Points, in no order, along strands that fork, close into loops and pass close to each other.
Two points are linked if the straight distance between their rows is under 88.6. Some points are linked to none.
J_592: [-10  16  -1  -5 -64  56 -31 -17  -8 -48  39 -30  13  -8  72 -12  -9   4
 -21   9 -37 -76 -17 -11   9 -42 -26  13  19]
J_590: [-21 -37 -37 -27 -17 -40 -39  16   8 -82 -12  51 -26  24  22 -37  54 -22
 -68  48  -7   3  24 -16  10 -48 -14 -17  36]
J_831: [-27 -11  23   4 -54  25 -11  16 -21 -58  17  73 -41  25  50  12  30  -5
 -46  33 -12 -23 -11  -6  29   2  -8 -42  15]
J_659: [-15  12  21   1 -14  18  -9  21   4 -53 -14  62  -7   8  46  30  28  -5
 -53  31 -24  -2 -11  33   6  34  23  -9  23]
J_212: [  9   5  14   5 -23  19   4 -18  -3  15 -12 -18  15 -10 -37  12 -42   5
  40  13  -6 -35  -8 -15  -1 -20  15 -28  55]
J_857: [-11 -22   6  15 -15  30  -2 -63   8  -3 -19 -35   9  -2 -15  -5 -28 -17
  34  12  15 -45 -33 -42 -27 -36   4 -49  54]
J_733: [  2  25   2  14 -39  24  21 -31   9   3  57 -47 -18 -33  -9  27 -12  -1
  -4   3 -25  -4 -15 -39  14 -70 -16  35 -14]
J_982: [ 11  18  36  42 -13  -5  30  37 -20  18  45  30 -17  10 -37  56   9   5
   4  -7 -18 -14  26 -22   5  -1  -2 -12 -44]
J_903: [ -8  -7 -33 -15  65 -29  10  36  14   2 -20 -40   9  12  18   3  18 -30
  -8   8  30  52  13  22   5  17   0  37 -49]
J_452: [-13  -3  11 -12  21 -13  25  12   7  20   2 -34  10 -14   3   3   5 -15
  17  -1  26  62  13  28  32   3  15  37 -77]
J_273: [ -6  25  24  -3 -39  42   7  25 -19 -15  11  28   0  -7  18  29  -6  13
 -19  27 -18 -45 -16  19  40   3   4 -18  22]
J_579: [ 19  27  16 -11  -3   7 -22  26  -9  10 -38  70  38 -15 -14 -17 -41  70
  26 -22 -24 -16   3  48  -8  69  42  -5  36]
J_984: [  4 -12 -12   5  19 -18  -9 -78  27  62 -21 -20  44   8 -45 -43 -46  33
  87 -39  30  39   2  12 -41  31  17  12   0]
J_140: [ -1   2  28   5  33  10 -17  40  11   3 -28  39   7 -27  19   4  20  13
 -44 -16 -15  27  -4  50 -12  68  21  18 -12]
J_654: [  2  46 -14  29 -12  -2  15  48 -14 -32  61  36 -38  28  40  44  47  -4
 -54  10 -38 -45  41   5   0 -28 -13   6 -41]
J_456: [ 33 -37 -34   5  49  23  32 -32  -7  80   9 -51 -11 -29  12 -17 -32 -13
 -20 -27   8  22 -29  16 -23  47 -48  19   9]
J_610: [  3  15 -36  10  -6 -20   3  52 -23 -70  51   3 -41  25  29  -4  57 -16
 -43  13 -11 -38  27 -44  17 -52 -47 -10 -38]
J_87: [  0  20  22  14  -4  23  -3 -21  20  27 -13 -15  34 -51   2 -16 -45  37
  28   6 -40 -19   8  32  15 -33  39  28 -19]
J_578: [ 21   7  28  -3  18   1 -27  32   8  35 -33  46  23  -7 -34 -32  -8  58
  16 -46   2  19 -16  29 -23 100  18 -26  22]
J_440: [ -6  -1   3   1   9  31   7 -28  20   5   0 -47  17 -40   9   3 -38 -26
 -10  13  15 -18 -32 -14  -4 -21  -5   9  16]
J_290: [-30 -60  -9 -18  -3   3   0  10 -26 -33   6  -1 -29   4  32 -27  12 -53
 -19  13  85  -5 -10 -40  33 -21 -23 -54   4]
J_924: [  1 -19   6  11  26   4  10 -29  20  71   5 -21  34 -13 -16 -39 -32  21
  36 -28  43  42  -5  30 -13  66 -10  19 -52]
J_40: [-13  -8 -16  -4  13 -33  15  39 -16 -26  10 -26 -42  33   1  21  48 -51
 -22  34   9  19  24 -30  19 -33 -31 -18 -18]
J_536: [-10  -7   0 -13 -16   7  24   9 -27 -25  26 -30 -27  -4  11   6   5 -45
 -18  22  37  -7  -8 -40  39 -26 -30 -25 -11]
J_435: [-12 -37   8  -1  49  -8 -18  12   8  34 -17   5  -5  36   5   3  32 -38
 -36 -20  43  51  -9  14 -50  88 -30 -22  12]
J_226: [  3  16  16  -2 -11  23  26  10   3  14  18 -36   9 -44   5  16 -21  -6
   2   7  -4   8   2  13  39 -33  13  27 -28]
J_938: [ 20  52 -24   9  -8   4  36  45 -15 -34  66 -16 -30 -15  26  28  26  -1
 -29   1 -21 -19  20  -8  41 -51 -15  31 -51]
J_821: [-21 -25  45  15 -53   8 -14   7 -23 -34  -4  81 -36  42  16  22  30 -12
 -34  32 -18 -16   2  -7  13  13  -2 -61  38]
J_963: [ 19 -22  15  -3  38  17  -5  21  -7  56 -11  11 -14 -17  -4 -16  11  19
 -27 -39  -3  40 -33  26 -26 103 -17 -15   9]
J_506: [-12  -5  26  -7  11  -2  20 -14  10  37   0 -30  23 -21  -8  -7 -12   1
  38  -8  33  56  12  30  27  20  14  34 -72]
J_319: [-15 -26 -12   6  29  16  17 -82  28  57  -7 -42  23 -22 -23   0 -41  -1
  37 -12  30  39 -20  16 -22   1   3  46 -21]
J_735: [ 29  26 -11   4 -11  -8 -39  -1 -26   9 -51  26  27   5   2 -10 -69  34
  47 -23 -23 -30  14  12 -38   7  49  -8  88]
J_960: [ 11  27   4   6 -25  17  34  -9  -3  12  52 -34 -18 -44  -9  27  -9   0
  -1   2 -16  10   1 -17  32 -59  -4  42 -36]
J_854: [-19  22  -2  -9 -58  61 -28 -24   6 -27   7  24  13   2  47  -7 -35  35
 -11  27 -37 -82 -35   7   0 -13  -3 -11  55]
J_97: [ 15   0  -8  -3   3 -37 -19 -64  13  48 -36 -20  39  15 -40 -50 -53  30
  97 -48  27  41  13   1 -44   9  33   3  15]
J_447: [-18  12   8  21   8  32  -3 -60  41  -1   3 -66  -4 -26  13  16 -11   4
  19  -1 -27   7 -40 -23   5 -68  19  45 -10]
J_441: [  2  30 -20  25  -5 -21   4  48 -18 -45  51  26 -43  31  30  31  59 -16
 -57  20 -30 -36  42 -17   4 -42 -28  -6 -28]
J_355: [ -5   0  27   8  -5  -5  27  32 -14  19  16 -21 -24  10 -13  44  21 -26
   4   7   8  29  13  -7  28  -6  -3  -4 -37]
J_585: [-18   7   5  13  -2  23  10 -67  29  25   6 -53 -10 -26 -11  21 -12   5
  27   2 -21  25 -25 -19  11 -71  12  48 -14]
J_838: [ -7 -11 -35 -18  76 -28 -10  35   6 -13 -33  -5 -10  12  15  -7  35 -34
 -57   4  12  33  -1   9 -29  42 -24  13   0]
J_218: [ -2  -1 -22 -30 -23  33 -30  -6 -13 -72  26 -28  20 -30  70 -44  -4 -18
 -41  -2  10 -58 -20 -27  13 -32 -33  22  11]
J_606: [  8  27  25  36 -13   1  40  12  -9  13  53  33  -9 -10 -58  59 -10  15
  16 -17  -6 -16  19 -37   2 -14  -7   7 -55]
J_630: [ -5  16  -8  28   4  49 -41 -31  10 -21 -32   5  13 -10  26 -18 -39  33
   4   5 -39 -79 -41 -12 -39  -1   8 -24  73]
J_130: [-21 -48   2   4 -11  36   2 -73  12  -4   4 -44   6 -17   7 -23 -22 -44
  12   8  52 -34 -41 -41 -24 -40 -13 -46  28]
J_233: [  7  37   9  40  -8   3  25  48 -12  -7  56  42 -31  22  22  57  35   6
 -37   0 -41 -41  41  13   5 -17   1   8 -49]
J_907: [ -9 -41 -46 -53 -12  13 -39  21 -17 -90  13   4  10 -20  61 -70   8  -4
 -34 -19  45 -43 -20 -43  32 -26 -30   8   4]
J_551: [  5  10   8  21 -35   9  17 -36   6  30  17 -23 -15 -13 -51  24 -29  26
  46  -3 -38  -8  -5 -31   2 -55  13   6  14]
J_719: [ -3 -17 -25  14  20  15  17 -93  12   3 -36 -35  -5  37 -36  14  -9 -16
  84  -9  26   1 -49 -37 -52 -25  31 -43  41]
J_20: [  2  18  30  -1   5  16  -9  16   1  27 -22  22  44 -48  -5 -21 -26  45
  19 -11 -22 -17  10  55  16  30  35  11 -18]
J_808: [ 18 -15  -3 -20 -10 -14  11 -31   3  41 -25 -21  37  21 -61  -5 -45   6
  80 -28  51  10  -2   0 -34  27  25 -31  46]
J_327: [-14  19  -5  14 -29  48 -40 -30   3 -27 -19   4   9  10  34 -14 -39  29
  19  18 -40 -83 -27 -14 -19 -20  11 -29  72]
J_862: [ 16   6 -68 -35  66  -9  14  19  -3 -29  -7 -30   5 -23  25 -44  -3 -24
 -48  -7  32 -20 -40 -26   8  16 -53  21  -8]
J_978: [ -3  12   4 -11  27 -23  20  27   8   5  -5 -35   4 -19  18  -4  22 -14
   7   3   6  54  31  37  36 -13  22  44 -85]
J_180: [ -14  -26  -45  -26   -8  -36  -28    5   25 -104  -13   55  -11   21
   33  -41   49  -10  -74   50  -19    0   15   -5   -2  -28   -1   -4
   36]
J_397: [ -4  15 -21  14  13 -32  32  40 -17 -32  43 -19 -48  18  -9  32  39 -35
 -22  16   2  12  29 -47  11 -44 -39   1 -48]
J_695: [ 53  34  10   8 -55 -69  -1 -14 -39  23   9  25  10   9 -44 -23 -52  53
  82 -50 -23  16  52 -16  -2 -29  17   3  -1]
J_571: [-25 -14  10 -10  11 -14 -22  27  -6 -51 -23  26 -20  15  30   8  43 -44
 -59  33   9  18   5   1   3   9  -5 -26  25]
J_7: [ 24 -13  19  -3  23  10 -14  20   4  70 -13  13   7  -6 -28 -30  -8  45
   9 -57  10  25 -26  26 -28 107  -9 -27  13]
J_604: [ -9  -1  26  -5   9   1   9  40 -12  -8  -4 -13 -14   9   7  31  26 -41
 -22  18  17  18   5   6  24   4  -2 -14 -10]
J_923: [  9   8  23   6 -29   8  24  -6  -4  34  12 -21   4 -22 -48  23 -31  20
  43  -1 -15   0   4 -10  22 -23  18   2  -4]
J_894: [ -12  -24  -28   19   31   23   16 -106   26   29  -36  -36    8   23
  -35   19  -18   -8   71   -8   27   17  -45  -13  -55  -11   19   -4
   23]
J_890: [-23  -8   8   5  21   4   6 -87  30  51 -19 -31  23 -30 -27 -17 -35  21
  50  -8   5  42 -12  15 -11 -21  16  49 -35]
J_115: [ -2   1  53  18 -28 -17 -25  45   5  25   0  12  -4  29  -8  29  53  -5
 -11   1 -33  27  45  39   6   7  30  -4 -10]
J_409: [  -7  -39  -27   21   33   30   22 -105   27   37  -17  -40   17   11
  -27   14  -28  -25   44    0   39    1  -43  -13  -55   -2   -1  -11
   29]
J_704: [ 13   3  29  -5 -26  -9  10  -6  -3  41  -6 -12  23  -8 -56   1 -37  27
  67 -10   4  12  12   5  20  -1  24  -6  -3]
J_692: [ 17   3  -4  27  38   1 -25 -30   8  40 -48 -10  23 -20 -18 -27 -58  34
  53 -26 -25 -10  -8  -1 -54  10  36  -1  34]
J_104: [  9  -1  13   9  33   9  -8  29   5 -26 -16  57  -9 -21  25   9  19   9
 -71 -10 -34  29 -23  27 -31  77   9   9  12]
J_154: [-16  -4  14  19 -72  46 -27 -38 -10 -35  52 -32  -6   1  44 -10 -11   6
   3  10 -39 -75 -13 -46  -3 -53 -32 -12  14]
J_196: [ -8  -6 -33 -46   2 -55 -24  34  21 -22 -13 -10   3  18 -24  -2  54 -35
 -57  51  -5  23  55  29 -12 -21 -16  11  36]
J_581: [-20 -57  18   0 -34  17   9   3 -35 -19  20   9 -40  -2  10 -16   9 -45
  -5   8  67 -23 -13 -44  33 -23 -24 -66   6]
J_949: [-32 -61  10  -7  34 -14 -12  -3  -9   1 -29   6  -8  47   8   4  29 -71
 -25  16  72  28   6  -3 -23  42 -27 -50  17]
J_252: [-19 -41 -28 -31  17   4  -4   7 -17 -40   0 -11 -13 -14  39 -41   0 -49
 -27   8  82 -14 -22 -38  25 -10 -35 -29  -1]
J_971: [ 28  40   1 -18 -57  -3  -2  34 -31  23  -9  69   7  27  -4  11 -36  71
  43  -7 -49 -35  29  47  25   9  42  -9  22]
J_227: [ 26 -44 -39  20  49  26  34 -61   2  71  14 -51   1 -19   2  -7 -35 -23
  -4 -18  27  22 -28   8 -39  40 -43  20   4]
J_59: [-29 -40   1 -16  35 -24 -24   9  -5 -29 -34  19 -14  27  16  -7  35 -56
 -51  26  37  28   4  -4 -21  22 -18 -31  29]
J_510: [ -6 -16  32  -9 -10  19  23   6 -11  17  -1 -22   7  -2 -28  24 -13 -29
  18  12  42  -2 -14  -6  18  19  -1 -33  13]
J_82: [-14   7  38   2 -22  18 -12  27   2 -28 -20  65  -5  20  21  39  25   8
 -33  27 -31  -3  -9  38   7  40  29 -17  29]
J_768: [  4  -9 -54 -35   8 -50 -20  -1  42 -92 -20  54   5   2  12 -36  45 -10
 -83  53 -33   1  20   7 -22  -8   3  15  42]
J_797: [  2  11  49  31 -23 -13  -5  49  -2  23  10  26  -8  16   1  31  49  14
  -6  -4 -50   7  51  42  20  -2  33   0 -39]
J_118: [ -9  14  42   2 -29   8 -14  29   9 -13 -26  77  10  31  11  37  21  38
  -8  17 -45   3   5  55   3  52  52 -13  24]
J_531: [ -6 -12  -8  16   4  18   9 -73  11  -1 -32 -40  -2  20 -31   8 -19  -6
  67   3   3 -15 -42 -43 -38 -36  30 -38  47]
J_763: [ 19 -31   0 -10  29  35  11 -19 -17  39  -8   2 -13 -38  -1 -19 -24 -10
 -42 -14  12 -12 -46  -3 -27  66 -43 -34  44]
J_304: [ 44  37   3 -10 -55 -29 -18  24 -42  20 -20  47  20  21  -1  -9 -63  57
  63 -22 -39 -21  42  32  13  -7  44  -4  40]
J_614: [-10  -7  46  23 -49  -4  -5  26 -26  -9   7  78 -29  52 -13  45  35   0
 -21  24 -36 -24  15  -2   7  18  -4 -51  27]
J_631: [-11   4  19  13  21  12  -4 -51  32  36 -20 -33  28 -44 -13 -15 -41  22
  39  -2 -26  12  -8  10  -4 -31  34  37 -27]
J_874: [-17  -3  -1  -5  34 -32 -12  40  14  11 -15 -35   4  20  11  11  39 -39
 -11   8  18  54  33  31   0  10  12  20 -38]
J_270: [ 14  47  -8  20 -29  20  30  36 -21 -22  75   2 -22 -15  27  35  14   5
 -28   2 -24 -41  17 -11  30 -34 -20  16 -41]
J_686: [ 40  20   1  21 -37 -49  -2 -32 -28  22 -12   3  -7  12 -43  -2 -47  39
  83 -37 -39  18  33 -30 -16 -52  37   7  24]
J_671: [ 36   5  -3  -3  14 -28 -31 -14   4  64 -34   2  38  -6 -33 -68 -55  50
  66 -65  17  14   7  14 -49  55  17 -19  28]
J_258: [ -9  29   9 -11 -57  55  -4   1 -12 -26  16  31   3  -7  38   8 -20  23
 -26  29 -20 -67 -23  11  30   0  -4 -18  37]
J_50: [ -25  -17   -9    9   11    6    4 -108   23   53  -34  -28    6   10
  -42    2  -11   21   82  -11   10   48  -20    7  -14  -30   23   35
   -6]
J_779: [  3  14  28   9   7 -22  15  39   0   9   4 -19  -6 -13  16   9  38  -7
   2  -2 -18  36  46  41  38 -16  31  24 -76]
J_498: [ 29   0 -83 -43  62 -14   4  25   0 -51  -9 -10   4  -6  24 -76  25  -2
 -53 -19   4 -41 -52 -46  22  15 -61  20  -9]
J_770: [ -6  17   8  17 -21   2  38 -43  -3  36  47  16 -25 -17 -84  54 -16  11
  26 -20   9   4  -7 -52 -10 -37 -24  24 -32]
J_214: [ -7  17  -7 -20 -42  45 -27  -8  -7 -59  31 -26  21 -27  72 -26 -10 -12
 -40   9 -10 -65 -20  -8  14 -33 -27  19  17]
J_422: [ -1   7 -22 -15  30 -48 -39  37  36 -15 -30   8  10  -9  15 -12  53 -11
 -60   5 -20  40  51  63 -31  11  25  47  -3]
J_997: [  0  20  33  -2 -45   2  -6  38  -4   1 -22  82   5  44   1  34  16  56
  11  10 -53 -13  13  54  16  42  51 -15  20]
J_202: [ -8 -10 -29 -38 -18  16 -23  19 -18 -82  22 -11  10 -23  65 -52   8 -17
 -38  -2  28 -47 -15 -28  40 -27 -35   6   5]
J_547: [  9   6 -52 -26  42 -40 -17  23  35 -71 -37  28   2   4  18 -14  60  -8
 -77  30 -34   1  12  16 -23   1   2  30  25]
J_463: [-14   1   1  -4 -18  37  -6 -31   6 -29  20 -56  10 -37  33 -13 -19 -31
 -18  12  18 -35 -27 -31  10 -42 -23   1  16]
J_781: [ -24  -26  -15    7    9   18   15 -110   21   47  -20  -32    7   18
  -46   26  -12    2   72   -5   29   37  -29    0  -23  -26   17   28
   10]
J_647: [-14 -23  24  -4 -30  23  12   2 -27 -17  18  -5 -17 -12   6   1  -5 -34
 -11  20  43 -30 -17 -34  33 -17 -25 -52  12]
J_983: [-14 -10  21  -6   7  -2  16 -41  20  53  -1 -26  36 -16 -23 -19 -29  12
  50 -15  43  53   1  28  13  29  10  33 -61]
J_636: [-14 -26  26   4  30  -1  -3  15  16  44 -13 -13  27  34 -10  11   5 -15
  14 -18  59  41  -6  20 -20  76  -4 -13 -14]
J_930: [ -1   5   8   1  30 -21 -30  34  29 -13 -32  32   4 -11  30  -1  49  -3
 -57  -8 -28  39  24  56 -32  43  29  38  -9]
J_878: [ -1  28 -15 -12 -26  10   3  45 -19 -65  28  18 -28  10  64  11  43 -11
 -48  23 -19 -33   4   2  41 -23 -18   0  -8]
J_385: [ 11  13  36   1  -1  -1 -31  36   9   4 -38  73  30   9 -19 -10   0  65
  14 -27 -17  14  -4  41 -11  90  44 -15  23]
J_439: [-12 -19 -44 -34  32  -3  10   8 -11 -46  -1 -33   2 -11  31 -34   0 -44
 -27  14  69  -9 -24 -35  28 -13 -40 -10  -9]
J_922: [ 21  31  -7 -12 -13  13 -29  11 -15  10 -40  58  35 -10  -1 -11 -63  62
  29 -13 -31 -35   6  38 -13  34  41  -2  65]
J_28: [-15 -24 -36  -6  70 -21  10  20   5   5 -14 -38   9  34  13   6  16 -44
  -9  12  54  47   5  17 -12  42 -19  17 -25]
J_105: [  1 -31  14   1  44   6 -12  15   0  40 -15  13 -12  14   0   1  25 -18
 -40 -28  24  42 -26  12 -41 102 -29 -26  16]
J_563: [ 26   2   8  -1  17 -12 -20  -4  10  72 -22   7  38 -10 -38 -62 -46  52
  54 -55  23  17   1  23 -28  72   7 -18   1]
J_728: [  4 -41 -31  15  42  25  29 -76  16  62  13 -37  24 -11 -14   3 -40 -11
  25 -14  48  38 -19  21 -32  36 -20  46 -13]
J_250: [  0 -27  -7   9  32  28  17 -64  18  39 -12 -40  17 -18 -20  -1 -40 -22
  19  -2  29 -16 -39 -13 -50  11  -7 -16  32]
J_44: [ 13  -1  23  10  20  19   2  18   5 -13 -14  69 -12 -21  15   7  11  30
 -56  -6 -48  27 -34  25 -34 100  14  -3  21]
J_150: [ -9 -12   2  23  10  39 -22 -51  15  -9 -31 -28  11 -10  -2 -17 -29  -7
  25   7   3 -57 -42 -35 -41 -18   6 -46  59]
J_644: [  7 -18  -2   8  22   4   5 -54  25  77   1 -19  42  -5 -36 -46 -45  31
  62 -35  38  35  -6  23 -29  62  -7  12 -26]
J_615: [-16  14  -7  -9 -46  -4  -6   8   7 -69  14  64 -41  41  67  20  52 -12
 -69  46 -46  -9  20  26   3 -10  12  -5  21]
J_693: [ 34  35  31 -10 -44 -54 -18   0 -19  22 -14   8  39   9 -34 -53 -44  51
  88 -34  -1  19  39  15  18   5  32 -17  -7]
J_616: [ -8  -2  37   8 -28 -21  35 -12  -2  57  32  -1  -7   9 -57  18  11  16
  56 -21  15  60  12  -3  33   4  -2  18 -71]
J_484: [ -4  -4  35  10 -15 -14  30  26  -7  38  26 -18 -15  13 -33  38  19  -9
  26  -6   7  45  20  -3  26   0   6   3 -53]
J_847: [-33 -53   9  -4  14 -20   0   6 -14   3 -15 -17 -12  59   1  14  31 -78
  -8  28  60  35  15  -9  -9  20 -25 -41   8]
J_487: [ -6 -31 -55 -43  27  -4 -25  21 -10 -89  -3  23  -1 -12  48 -72  19  -4
 -52 -15  35 -33 -38 -44  21   1 -37   2   3]
J_882: [  6  16 -18 -19  36  12  18  25   4 -14  -3 -35  12 -41  24   3 -15 -30
 -28   3  22   2 -14   7  21  -6  -8  32 -23]
J_362: [ 14  32  20 -14 -48   7  -3  39 -19   4 -17  78   5  34  -8  26 -17  63
  29   4 -45 -26  11  48  27  34  40 -19  29]
J_66: [ 14  22  41  44 -20 -16  15  50 -13  24  32  63  -6  35 -36  52  15  33
  15 -16 -45 -25  42   5  -3  10  11 -15 -41]
J_116: [ 17   9  29 -16 -21 -28  -9  10   1  36 -17  -2  42   7 -51 -30 -38  44
  82 -30  21  18  15  13  15  28  34 -20   0]
J_163: [ 39  26   5   0 -39 -30 -26   6 -34  18 -36  19  28  13  -9 -15 -68  38
  68 -29 -22 -10  35  15  -7 -16  50   0  57]
J_933: [ 31   9  -7   6  16 -39 -30 -44   0  45 -49 -14  43   5 -22 -62 -60  31
  84 -57   8  26  17  -4 -56  18  40  -2  21]
J_577: [  2  40  12  32 -18  12  33 -22   1  14  64  23 -13 -32 -57  50 -22  24
   9 -11 -13 -19   8 -46  -2 -46 -16  27 -41]
J_365: [  4  16 -43 -16  20 -40   0  49   9 -61  -2 -20 -21  30  17   3  76 -17
 -42  35 -26 -22  27  -8  27 -57 -16   8  -8]
J_224: [ -7  16   8  26 -38  32   4 -50  13  -7  40 -50 -19 -16  -2  23 -11   3
  16   6 -37 -22 -29 -51   1 -69 -10  15   9]
J_320: [-19 -38 -33 -20 -10 -48 -30  24  -1 -54  -5  22 -37  31   7 -25  59 -33
 -54  44  -6  -3  35 -21   9 -56 -31 -23  25]
J_410: [-18  11   1  -7 -29  10  -1  -2  21 -80  -3  80 -18  27  75  21  23  -4
 -67  48 -42  -2  -8  32 -12  29  33  -5  20]
J_873: [  0   3 -37 -20  58 -30 -16  35  15 -53 -37  10  -2   2  24 -11  46 -27
 -62  19  -5  17   3   5 -13  12 -10  15   7]
J_65: [ -2   3 -35 -39  21 -57 -28  42  33 -12 -26 -10   9   7 -12  -6  57 -25
 -55  27  -9  26  55  46 -21 -13   6  41  16]
J_412: [ 14  27 -43 -13  15 -28  43  38  -7 -39  40 -45 -36   4  -2  17  40 -22
 -13  16   3  17  13 -35  40 -53 -23  26 -55]
J_201: [  3  -6  -4  27  27  39 -26 -43   9   4 -34 -13   4 -19   3 -23 -38  10
   7  -8 -22 -60 -40 -26 -54   2   3 -41  69]
J_515: [ 22 -19  -9   3  45  24  11 -10   2  72   0 -31   6 -49   0 -24 -39   7
 -16 -28  -3  10 -26  19 -28  47 -23  20  -7]
J_240: [-17 -12   7  12 -45  40 -19 -45   2 -37  34 -57   2 -15  36 -14  -8 -19
   0   8  -7 -49 -25 -48   0 -58 -24 -11  20]
J_418: [ 18 -15 -77 -46  50 -15 -14  25   4 -79  -8  17  10  -1  31 -86  36   8
 -53 -22   7 -44 -53 -50  22  11 -51  15  -9]
J_466: [  0  12  37   9 -33  18  13  35 -24   1   5  25 -10   9 -12  46   8   6
   1  19 -16 -29   1   6  33  11   4 -32  11]
J_181: [-16  14   7  25 -17  37  -6 -63  27 -20  21 -71 -14  -6  16  21   3   2
  24   1 -35 -14 -44 -52  -3 -69  -1  19   0]
J_995: [-12   6   2 -12   7  -6 -10  43 -13 -49 -11   3 -18  11  33  14  44 -39
 -49  34   4   0   8   4  23 -12  -6 -12   9]
J_990: [ 13  20  27  29  -7 -18  18  47  -9   9  27   8 -25   0  12  32  45   4
 -14  -3 -40  11  56  31  26 -25  26  18 -67]
J_669: [  0   5  48  22 -37   1   0  45 -22   7   9  54 -21  39 -20  52  26   7
  -6  11 -37 -23  17   6  14  21   4 -40  16]
J_83: [ -8  11   1   8 -27   6  44 -39 -11  37  52  -9 -35 -21 -61  45  -4  -7
  13  -9  18  21  -9 -44   7 -39 -30  27 -29]
J_674: [  3   7  37   2  23  17  -8  32   6  24 -23  22  28 -39   3  -5  -6  25
  -6 -15  -3   7  -4  50   4  51  25  11 -24]
J_370: [ 12  15 -47 -26  55   4  17  27   0 -20  -8 -33   9 -33  27 -19 -14 -32
 -46   0  33  -3 -26  -7   7  14 -31  25 -11]
J_562: [ 17  39 -28 -10   4  -8  38  46  -6 -35  34 -42 -21 -17  22  18  22  -9
 -15   8  -7   2  13  -9  49 -52  -4  38 -49]
J_777: [-25 -34   1  -3   6 -28   1  23 -18 -12  -5 -19 -33  47   2  14  35 -67
 -20  35  34  25  19 -19   8  -9 -26 -39   0]
J_752: [-11  -3 -23 -24   5   3  27   3 -17 -32  17 -46 -15 -10  19  -2  -2 -50
 -11  24  51   3 -18 -32  35 -28 -33  -5 -14]
J_132: [  1 -26 -28 -11  65 -27 -20  21   5  11 -25   4 -20  23  14 -11  38 -34
 -62  -8  14  52   0  11 -51  74 -37   2  16]
J_108: [ 28  16   0  19 -36 -15   7 -22 -16  24   0  -8  -6   9 -51  14 -49  30
  71 -14 -36 -12  17 -29  -8 -48  27  -8  40]
J_900: [-13   4   0  -5 -21   5  44 -52  -2  44  35 -25 -31 -20 -44  37  -4  -5
  21  -4  14  50  -7 -16  26 -47 -18  54 -35]
J_489: [ 12  49   7  37 -22  24  38  34 -12  -2  78  36 -19  -8  13  53   7  22
 -21  -1 -30 -53  22   0  14 -29  -4  18 -58]
J_643: [-16   5   8   2 -18   8  20 -70  14  46  10 -30 -21 -24 -41  19 -11  19
  39  -4 -16  35 -12 -14  15 -66   8  45 -25]
J_529: [-14  -7  32   6   7 -24 -21  45  18  17 -11 -20   1  22   4  20  41 -28
 -12   4   0  49  34  33   0  13  24   7 -23]
J_534: [-20 -16  46   7  10 -12 -18  34  25  41 -13 -14  21  32 -13  12  26 -13
  16 -12  32  49  11  29  -3  45  16  -9 -28]
J_175: [-12 -17 -40 -34   3 -58 -20  35   9 -35 -13  -4 -11  29 -16 -11  62 -38
 -53  56  -6   5  41   0   4 -46 -26  -3  27]
J_640: [  7  27  26   4  -8  13 -12  -2   3  25 -22  14  42 -43  -5 -30 -44  50
  35  -1 -37 -26  20  50  18  -3  40  15 -16]
J_762: [ 27  35  12  30 -30 -10  27  -4 -17  29  39  33  -2 -11 -61  28 -40  55
  46 -18 -43 -27  30 -22   1 -32   8   9 -24]
J_936: [ 43  31  25   0 -54 -54   0  10 -31  27   2  22  22   9 -38 -33 -39  58
  81 -34 -26   8  48  13  27  -4  26  -9 -11]
J_14: [ -6 -16 -42 -13  -9 -32 -20  43 -10 -76  25   5 -36  38  25 -27  70 -13
 -37  25  -6 -32  21 -48  37 -60 -43 -21 -15]
J_650: [ 31  27  26  28 -29 -23  22  35 -26  25  31  55   2  17 -56  34 -17  54
  46 -23 -31 -31  35  -4   8   0  15 -10 -28]
J_177: [  6 -19  -3   3  37  25  13 -26  14  61  -9 -26  24 -34 -25  -8 -45  -3
   8 -18  19  -4 -29   8 -38  42  -9   1  14]
J_75: [-11 -24  -2   1  50   1  10  11   6  33  -8 -23  16  13   3  12   1 -31
  -4 -12  60  43  -7  23 -12  67 -11   6 -23]
J_767: [  0  11   1  -8  12  24  19   3  11   6   6 -45  15 -42  12  11 -27 -20
 -11   8  16   5 -16   8  23 -16   2  27 -16]
J_431: [-25 -52 -37 -27  43 -23 -27  19  -3 -64 -30  27 -22  13  36 -44  34 -32
 -50  16  51   2 -14 -38   8  -6 -24 -30  13]

A piece is all that can be reached along the links. How many separate loops has the piece of each point below (a circle has one, a figure eight two, a Y none), and how many tips (points with one link)?
J_604 => loops 0, tips 2
J_983 => loops 1, tips 1
J_181 => loops 1, tips 1
J_686 => loops 1, tips 0
J_327 => loops 1, tips 4

A fork is a point with three links, a tip a point with one. Leave the first point through the second and follow the links. Name the first fork or tip that comes.
J_903 / J_28 => J_529
J_258 / J_854 => J_857
J_140 / J_674 => J_890
J_82 / J_659 => J_615
J_233 / J_654 => J_14
J_777 / J_847 => J_616
J_273 / J_466 => J_831
J_214 / J_592 => J_767
J_97 / J_933 => J_563

A tip is a point with one link. Name the tips that can be reached along the links from each point below, in the order of the rows.
J_440 => J_762
J_547 => J_831, J_130, J_44, J_615
J_610 => J_616, J_14
J_115 => J_563

Name the points in between on the shortest way along the links from the first point to the second, in order.
J_385 / J_105 => J_578, J_7, J_963
J_140 / J_631 => J_674, J_20, J_640, J_87
J_728 / J_631 => J_319, J_890
J_202 / J_154 => J_218, J_214, J_592
